A landscape with many peaks, sampled at points; each row gives a point and its height.
From any point a climber steps to the highest of the 2 points nearest to it. It stops when none of these is higher. Distance is the straight distance between rows; heights are no part of it.
q_571: [ -9   7  10   7  43   0  15  16 -10  -8   4  10  -1  16   4   3  15   6
 -25  23   9  -9]  height 0.66
q_767: [ -3 -44 -19  -1  12  21 -32   4   5  -3  -6  11   1 -10  34  14  17   4
 -20  16 -38  -3]  height 5.28
q_932: [ 15  20  39   5  19 -11  24  14 -10  -9 -22 -16 -20  20 -44  23  -9  -5
  11  -7  16  13]  height 1.90
q_145: [  3  -1 -16  57 -46   4   4  15 -12   1 -18   0  -4  26  -3 -22 -29   7
  -4 -16   4   0]  height 1.31
q_836: [  4  10  21  -3 -30   0  -3   5  -5   2   4 -11 -16   3 -30   6 -24 -15
  12 -17  15  10]  height 0.40
q_888: [  5 -14 -26  33 -23  10 -20  14  -1  -5 -24  14 -13   1  16   1   2  24
 -13   6 -18  16]  height 4.24
q_751: [-12 -16 -23  22  -6  26  10  -3  -7   1   1 -32   9  -7  36  11   0   1
  -4   7 -30 -38]  height 5.39
q_686: [ 12   3  22 -22  -5 -13  -3   1  33   2   2   9   7 -14 -18 -25 -16 -20
   9 -18   1  32]  height 3.82
q_251: [ -7 -27  25  -6  10  -1   3  23  -7 -17  13 -32  12   0  -8  26 -12  -6
  32  -7  15 -32]  height 3.36
q_526: [-23  18  -1   0  -3  -5  -2  -2   2   4  27   6  -8  19  19  -9   2  -7
 -33  26   8  -2]  height 5.83
q_174: [-22  15 -11   3 -20  35 -16   9  10  22  19 -15 -11 -13 -14 -28   7 -23
  14 -20 -14 -25]  height 4.82
q_80: [ -3  11 -36 -33  20  11  10 -32  11  11   5   6   1 -11  29  15  14   7
  -7  16 -21   9]  height 5.99
q_70: [-20 -25   7 -22  15  -2  -8  17 -26 -11  16 -19   2  -5 -11   8   7 -12
  20   3  17 -31]  height 3.83
q_701: [  9  14  -9 -41  -6 -15   4 -41  12   6   3  15  -3  -2 -41 -25 -10 -16
  13 -10   9  25]  height 4.59
q_901: [ -2 -15 -12  26  -4 -22 -11   7 -35  11  -3   7  22   4  15  13 -16  41
  -4  13  14 -31]  height 5.67
q_3: [ 13  -7 -29 -29  28 -11  10 -24 -18 -16 -24  29  13   2 -21   4   8  23
   8  26 -10  10]  height 5.71
q_380: [  8  -2  -5 -26   6  10   2  -7  31  27  22 -22   0 -41   8  -8  12 -13
  33 -42 -13 -26]  height 0.54
q_593: [-17  14  13 -20  16   4  27  -1 -13   0   0 -23  -1   2 -27  26   2  -8
  20  -3  21  -8]  height 3.10
q_499: [  1   2   7 -16  19   9  16  15  -6  -1  -4 -29 -11 -17 -33  29   8 -22
  36 -20  -4  -7]  height 2.54
q_652: [-16   5   2 -11  -9  11  -2   1  19  -5  14   0  19 -14   2 -33  -3   4
   3  11  -8  -9]  height 0.91
q_840: [ 24  12 -12   2  18 -11  11   8 -12 -11 -27  15 -14   6 -33  12  19   1
   5  -8  12  41]  height 2.55
q_612: [ -8  28 -15   6 -36  26  -3  -4  13  25   4 -13  -4 -16   5   2  -5   2
   4 -12  -1  -3]  height 3.54
q_386: [-21   4  -9  20 -16  -6 -12   1 -12  -1  19   9   9  24  21 -24 -10  -2
 -34  38   1 -24]  height 5.29
q_569: [  4 -22 -21  49 -14   6 -15  26 -10   4 -20   0   8 -10  28  14   5  20
   2  -9 -10   8]  height 4.03
q_57: [-15 -34  32   6  -5 -19  -7  18 -16   4  13 -25  14  14   0   3 -27 -11
  32  -5  25 -27]  height 2.99
q_412: [ -7 -27  27  32 -10 -20  -9  28 -13  -3   0  -7  21   5   8  -4 -15   5
  16  -6  22 -19]  height 2.81
q_579: [ -3  11   8  18  18 -18   3  17  -6  -5  -3  28   1  17  19  -1  12  25
 -29  17  23  -9]  height 0.82
q_439: [ -4  -5 -19 -23  -4  13  -6 -12  12  13  22  -9  13 -34  23   3  12  -9
  15 -17  -8 -10]  height 0.35
q_850: [ -1  28   5 -17  27  -9  32 -33  -9  15  -9   9  -3  16   1  10   9 -20
  -8   6  14  27]  height 1.55
q_537: [-19 -26 -22  18  -1  21 -34  19  -6  -7   1  11 -12   4  24  -8  23  -8
 -27  13 -28  -8]  height 5.02
q_31: [ 14   8  10  44 -35  -9  -6  16  -1  -7   2  -1  -3  19  -3 -16 -20   6
 -13  -9  20   7]  height 1.42
q_514: [ 10  16  11 -21   8  10   7 -13  27   5   4  -1   5 -19  -1 -10   5 -19
   9 -21   3  20]  height 3.49
q_683: [ -2  11 -21  18 -35   8  -8  -5 -15   4   8  -4  -4   1   8  12  -4  10
  -4 -10  10  12]  height 3.71
q_617: [ 13   8   4  33  -3  -6  -1  32 -13 -15  -7   5 -13  20 -26  -9  -8  24
 -10  -4  20   0]  height 1.61
q_718: [ -4  13  -4 -21   9  18 -13   0  27  20  12  10 -14 -17  14 -16  33 -23
 -14 -10 -15   5]  height 4.40
q_269: [ 23  18  12  -2   9 -34  26 -20   2 -12 -14  32  -8  32  -3 -12  -7   6
 -17  -1  23  42]  height 1.09
q_375: [-21   7  31  -9 -16   3  -1  -9  21   9  19 -12  27  -7  -4 -29 -24 -14
   3  12  -1 -18]  height 0.80
q_695: [-23  21   5  -4   5   3   3   0  -3  12  22  -6  -9   5  -7   6   7 -21
 -13  14  17 -12]  height 6.43
q_659: [  7  40  -3 -29  -1 -13   9 -41   9  14   7  22 -15  14  -1 -11   5 -19
  -9   6  14  31]  height 1.43
q_800: [-10  -8 -12  41 -24  11  -7  18 -20  13  -4 -16  -7   0  28  29   6   0
  -6 -14  -1   1]  height 3.88
q_459: [-14  -3 -22  -1   4  14   7 -12 -11   0   8 -15  15  -5  41  29  -3  12
 -23  28 -34 -36]  height 6.00
q_287: [  1 -33 -23 -20  18  16 -35 -22  20   0 -14  20 -12   0  29  18   9   4
 -21  40 -42   2]  height 5.57
q_181: [  7 -26 -10  20  10 -10 -10   9 -15  -2 -19   3  29  -4  32   7  -9  42
  -1  15 -15 -35]  height 6.15
q_238: [ -5 -19 -19  -3  16   3   4   2 -29  -7   2   1   7  -9  14  33  12  23
   0  10   3  -4]  height 4.84
q_484: [ -7   4  13 -14 -11   9  -6   3  21  32  22 -39  -4 -23  -1   6   3 -28
  30 -45  -1 -37]  height 0.73
q_463: [ -1  -1  -4  -8  14  -3   7  10  -8 -11  -3   7  -9  -4 -16  11  26  -8
   8  -5   9  23]  height 2.87
q_389: [ 21  28  10 -21   6 -22  18 -42   2   1  -8  21 -24  39 -17 -17  -7 -24
 -23 -13  10  46]  height 1.28
q_176: [  0   5  -9   3 -16   6   0   4   8 -15  -1  12  13  -1 -22 -30 -12  22
   4   9   7   1]  height 1.06
q_135: [  6 -14 -20  11  -3  42   8 -12  17  -1 -15 -29  17 -21  39   3   4   3
 -10  -5 -53 -25]  height 4.80
q_939: [ 11   9  26  10  15 -32   6   1   6 -10  -9  35  -7  22   7 -11   3  18
 -18   4  34  19]  height 0.95
q_545: [ -9 -17 -33  35 -31   5 -18   0 -32  -4  -6   4   2  20  -3 -20 -36  26
 -13  17  -6 -15]  height 4.94
q_474: [ 10  17  13  -1   8   1  19   5   2 -18 -11  13   9   4 -30 -17  -4   6
   1   6  11  16]  height 1.22
q_588: [  0  11  19  -7  43   0  27 -12  -3   5 -13  -1   3   7  13  21  33 -16
  -5  -1  -1  16]  height 1.68
q_567: [  8 -24 -12   0   0  -2  -9   3  19 -25 -10  18  22 -20   5 -29   1  25
  10  22 -21   0]  height 7.91
q_490: [  4  32 -26   1 -11  27  13 -11  14   0  -9  -8   5 -21  -2   7   2  20
   4   4 -17  11]  height 3.59
q_808: [  3 -16 -31 -14   1  -1  -8 -15  -2   2   8  15   9 -12  27  20  12  18
   3  24 -13   3]  height 5.38
q_750: [  3 -13 -25  68 -33  -6  -5  -3 -22  11 -24  17  -5  24  19 -29 -26   8
 -16   1 -19  -4]  height 1.24
q_839: [ 31  19  25   4  17  -6  34  25   6 -15 -29  -6   8   7 -47  -3  -2  -7
  15  -8   5  27]  height 1.51
q_128: [  3   1 -22 -39  17 -13  14 -37   1  -9 -11  18  11  -4 -27 -13   5   0
  22   8  -1  26]  height 5.09
q_733: [  4   6 -27  -5  -2   0 -13  -9  10  -3  -6  26 -23   2  18   6  27   4
 -16   5 -11  34]  height 5.41
q_643: [  0  15  26 -31   3  13  -5  -4  19  27  18 -25  -2 -23 -25   1  -9 -19
  45 -25   1 -35]  height 0.94
q_981: [-16 -22 -17 -27  24  16   5   4 -26 -13  12 -13   9 -20  -9  30  18  -1
  15  -1   3 -22]  height 4.30
q_674: [ -5  18  -4   7 -13  11  11   0 -19   6   3 -16 -11   3 -12  34   1   4
   9  -6  19   5]  height 3.47
q_849: [  2 -12 -35  18 -30   6 -35 -12 -28 -11  -5  24 -21  19   8  -9 -19  30
 -29  23 -15  -8]  height 4.64
q_992: [-18  -5  -8 -11 -11  20   2   8  -3   9  24 -27   5 -13  -2   9   1 -14
  23 -15  10 -15]  height 0.22
q_253: [  0  14  19 -16 -11  12  12  10   9   9   5 -30   3 -19 -50  -3 -21 -19
  38 -23   6  -8]  height 1.32
q_529: [  5  -4  35 -12   9 -24  16 -13  14  -3   2   3  16   0  10   1   0  -2
  -5  -7  20  19]  height 2.37
q_636: [ 12  -9  37  10  -4 -20  -2   7  16   2   7  16  19   3  34  -4   5  -3
 -15  -5  22  23]  height 2.49
q_326: [ 12 -32 -12  17  -8 -15 -15  13  -5 -11 -15  24  27  -9  11 -11 -13  38
  11  15   1  -6]  height 6.76
q_749: [  4 -16 -25 -18  17   5 -18 -20  13 -10 -21  28 -23  -6  16   7  23  10
  -7  23 -32  26]  height 6.11
q_291: [  6  -6  46  28 -17 -26 -10  15  -3   8   5   0   3  11  27  12 -13  -6
  -8 -10  30  16]  height 2.60
q_259: [-23  18  27  -8   9  14  -3   9  20  13  24 -14 -22  -2 -10  -5   7 -45
 -17  -6   2  -3]  height 5.89
q_394: [-22  -1   2  10 -11  24  -9   8  15  30  22 -35 -10  -6  17 -10  14 -39
   3 -20 -21 -41]  height 5.11
q_399: [ 36   4 -10  13  -2 -24  -4  26 -19 -21 -10  24 -16  30 -51 -10   2  23
  -3  -9  17  20]  height 1.91
q_534: [-11 -15  -2   3   5  15 -20  17  15  -3  13   0  -6 -10  25  -7  30 -17
 -12  -1 -11   4]  height 4.72
q_309: [ 16  13   8   3  19 -19   8  11 -24 -16 -19  11 -25  29 -46  11  -3   2
   0 -15  28  16]  height 2.23
q_835: [  4  15  -8 -19  28   5  16 -14  12   6 -19   9  -5 -11 -13  -9  26 -14
   0  -5  -7  31]  height 3.17
q_911: [  3 -20  53  39 -17 -28  -6  27   0   1  -6 -10   2  14   8  -7 -31  -6
   4 -18  27  -7]  height 2.70
q_466: [ 11  -1  37 -26  35 -11  38 -15  18  -1  -3 -11  20 -12   3   5   8 -19
   3  -9   3  -2]  height 2.14
q_64: [-10   2  30 -24   2  -1   2  12 -11 -10  -8 -32 -15  -3 -49  24 -20 -25
  38 -13   5  -9]  height 1.89
q_300: [-30  12  19   6  -6   2  -5  11  23  26  33 -20 -10   3  29  -7  15 -45
 -15  -3  -5 -19]  height 5.49
q_685: [-19  -1  47 -19 -21 -14 -13 -11   5   4  22  -8  -1  -1 -22  -9 -36 -25
   5   3  11  -8]  height 0.68
q_350: [ 13  23  31 -33   4 -20  -2 -27  24  19   0  13 -17 -12 -38 -27 -13 -24
   8 -20  -5  22]  height 4.20
q_340: [ 23 -12 -36  13 -12 -12 -27  -3   5 -14 -17  26 -15  -1  18  13  12  32
  -7   4 -10  32]  height 4.71
q_590: [ 11  15 -25  -5  10  32  14  -8  25  -4 -14 -14   8 -18  24  10  13  16
 -13   4 -35 -11]  height 4.13
q_296: [  9 -19 -21 -20  22  -4  -7  -1  -5 -28 -15  19  12  -5 -12  -2   0  39
   8  30 -20  -4]  height 6.47
q_249: [  0  -3  -2   9 -18   7  -9  28  -6  -4   4 -24  -9  -5 -27   3  -2 -15
  19 -13   7   0]  height 0.23
q_587: [ 11 -11  25  -4  36  -3  35   2   9 -15   2 -10  22  -2  30  18  22 -10
  -5  -7   8   1]  height 1.88
q_422: [ -4   3 -24 -27   7  20   4 -28   6   6  23 -12  14 -15  34   9   8  12
 -11  17 -39 -27]  height 6.80
q_942: [  8  -5 -23  28 -20 -10 -11   2 -31  -4 -12  14  10  20  -1  -8 -24  59
 -12  18  12 -31]  height 5.31
q_362: [ -7   3 -24  15 -14  -8 -17  -8 -13 -14   9  21  -9  21  14 -21  -5  25
 -27  21   0  -2]  height 4.85
q_804: [  5   4  42 -25  -5 -23   3 -13  -5  -3   4  -1  -6   3 -34  -9 -29 -11
   2  -8  11  17]  height 0.55

Where does a climber stop that starts at each point below?
q_579 => q_422
q_686 => q_567
q_529 => q_422
q_849 => q_567
q_750 => q_567
q_439 => q_683
